Each row is a point on a landscape with many valleys, with its height.
From any point a ball rolls to the lowest of the 6 points nearest to it. It stops when none of these is lower. Distance is the straight distance between rows; heights are no part of it.
<355>: [  6  -1 -12  26  33 -25  -3   6  10 -11   1 -11]  (h 100)
<745>: [ 12 -11  11 -11 -13  -7  25 -13   6   4  23 -13]  (h 234)
<210>: [  2  12  -4 -16  17  13   1  17 -20  12   1 -17]  (h 256)
<798>: [ -3  -3  10 -15 -15   3  12  -4   1   6   9  -7]  (h 274)
<403>: [ -7 -11   6  16 -39  -2  -6 -12  19  -8  -6  26]  (h 181)
<788>: [ 12  -6  -6  22  17 -28  11  -6  12 -12  11  -7]  (h 121)
<657>: [  8   5   6 -18 -16   2  27  -6  -9   6  14 -24]  (h 259)
<35>: [-15  12  -6 -16   0  17 -10  13 -19   9  -7  -8]  (h 455)
<156>: [-14   2   2 -11  -8  10 -10   6  -9  10  -5   0]  (h 371)
<590>: [  9 -11  10  -7  -2  -3   9 -12   9  -2   9   1]  (h 241)
<197>: [ 8 -1  0  5 23 -3 -6 -4  6 -7 -3 12]  (h 166)
<685>: [ 10   3 -10  -4  35   6 -13  21 -18  13   0 -15]  (h 183)
<638>: [ 11   2   1 -11  11   1  11  10 -13  11  11 -20]  (h 189)
<313>: [ -7 -12  12  -4 -25   1   4 -12  16  -3   2   7]  (h 288)
<371>: [-11   2   7 -14 -41   7  15  -5  -3   5   7 -12]  (h 296)
<160>: [ 14  -4  -6  14  23 -14   1  -3   6  -9   4   2]  (h 128)
<727>: [ -7 -11   8   5 -39   2  -6  -4   6   4  -2  13]  (h 277)
<357>: [  0  -5   8   8  -4  -6  11 -20  22 -13  -1  18]  (h 167)
<778>: [ 15  -7  -8   9  26 -13  -9   9  -1  -1   7 -17]  (h 124)
<545>: [ -5  11  -5  -4 -46  15  -2   4 -21   6  -7  -3]  (h 421)
<416>: [-13  -2   0   1   4   8 -25   2   7  -4 -15  20]  (h 309)
<447>: [-21  16 -13 -11   1  23 -25  19 -28  14 -19   0]  (h 691)
<442>: [ -2  -1   3 -13  14  10  -8   9  -7   9  -2  -1]  (h 260)
<425>: [ -3  11  -1 -23 -13  11  13   2 -14   4   5 -19]  (h 280)
<261>: [-11   4  -1   2 -29  15 -18  12 -16  14 -12  11]  (h 483)
<122>: [ -4   0   5   1 -54   7   6  -1  -7  10   1   2]  (h 375)
<293>: [ 10  17 -11 -21   7  11  10  13 -26   3   6 -31]  (h 250)
<536>: [ 17  -9  -5   8  20 -18  -1   3   1  -2  12 -14]  (h 132)
<523>: [ 15  -7   0  19   4 -27  24 -18  18 -14  13   1]  (h 224)
<324>: [  9  -3  -9  25  26 -27   3   1  11 -13   6 -13]  (h 64)
<661>: [ -5   9  -6 -14  26  17 -15  20 -17  14  -9  -6]  (h 130)
<152>: [-16  11   2  19  25   4 -10  -1  13  -9 -22  34]  (h 436)
<351>: [ 18 -11  -1   8   8 -21  10  -7   8  -7  16 -11]  (h 151)
<633>: [ 16  -8   5  -8  -1  -9  18  -2  -1   8  19 -19]  (h 197)
<25>: [ -5  10  -6 -11 -49  14   5  -2 -19  -1   1 -14]  (h 367)
<755>: [ 13   1 -10   0  28  -3  -6  20 -17  13   6 -27]  (h 152)
<128>: [  0   2   3  11  16  -4   1 -10  14 -11  -8  20]  (h 50)
<26>: [ 12  -3 -12  16  34 -17 -13   9   0  -6   1 -13]  (h 114)
<786>: [ -5   5  -2   8  28   2 -13  -1   9 -10 -14  25]  (h 252)
<505>: [ 18 -18  10   1 -14 -17  31 -26  20  -9  20  -2]  (h 221)
<477>: [-10  -6   8  -4 -16   4  -9  -4   7   1  -3  11]  (h 235)
<660>: [-16  -2  -2  -2  -4  13 -29  10  -7  10 -14  13]  (h 102)
<766>: [-15  12  -6  -6 -19  17 -18  14 -22  12 -13   2]  (h 554)
<373>: [-11   4  -2 -14  13  17 -14  14 -13  12  -6   0]  (h 335)
<759>: [  6   5 -11  29  37 -20   0   4   7  -8  -3   3]  (h 174)
<259>: [ 9 -7  4 -5 16 -2 -2 -1  1  1  5  0]  (h 208)
<572>: [  9   0  -6   6  33  -5 -10   2   2  -5  -5  10]  (h 182)
<238>: [ -2 -10  14 -12 -27   1  18 -11   9   4  12  -5]  (h 243)
<546>: [  9  -1   2   9  15  -9   6 -12  11 -11   2  11]  (h 165)
<216>: [  9 -16  14 -11 -21  -5  26 -18  13  -1  17  -5]  (h 220)
<189>: [ -8  -2  -4  -5  25  11 -26  10  -2   2 -14  13]  (h 94)
<623>: [ -2  -1   2  -1  15   2 -11  -4   9  -7  -8  19]  (h 200)
<709>: [-10  11   6  22  23  -3   1  -7  18  -7 -17  34]  (h 314)
<117>: [  0 -15   7  15 -48   1  -2  -7  14  -2  -1  25]  (h 231)
<56>: [-12  16  -8 -21 -21  15   0   5 -21   0  -2 -19]  (h 350)
<274>: [ -8  -4   6  -9   1   6 -12   0   3   2  -5   9]  (h 242)
<507>: [-13  12  -6  -4 -28  14  -9   8 -20   9 -10  -4]  (h 471)
<404>: [-7 -5  5  2 -3  1 -8 -9 15 -8 -8 20]  (h 92)
<618>: [-11  -6   4   3 -25   7 -20   2  -2   6 -10  17]  (h 363)
<113>: [-13   2   7  19 -12  -3   3 -14  26 -14 -13  33]  (h 77)
<267>: [  9  13  -3 -20  -1   7  20   7 -18   5  13 -30]  (h 230)
<228>: [ -3   8   1 -23 -33   9  25  -8 -10  -3  12 -26]  (h 317)
<217>: [  4  -4   0  -6  24   5 -12   5  -1   3  -3   5]  (h 232)
<671>: [ -2   3  -8  36  34 -29   6   8  16 -10   0  -9]  (h 198)
<370>: [ -7 -11  12  14 -34  -7  17 -23  32 -18   0  22]  (h 156)
<415>: [ 15  -4  -6   3  30  -6 -10  10  -8   4   3 -11]  (h 131)
<761>: [  8 -16  13   1 -17  -9  24 -26  23 -11  12   6]  (h 196)
<215>: [-13   9  -1 -13 -36  10   3   2 -15   5  -2 -11]  (h 359)
<470>: [  4   8  -5  29  33 -17   4  -2   9  -7  -6  17]  (h 293)
<14>: [ -2  17 -13 -18  25  19  -7  22 -26  11  -6 -18]  (h 336)

Where does a ball stop that starts at each point below?
<370>: <128>
<505>: <324>
<228>: <324>
<477>: <128>
<122>: <128>
<274>: <128>
<778>: <324>
<523>: <324>
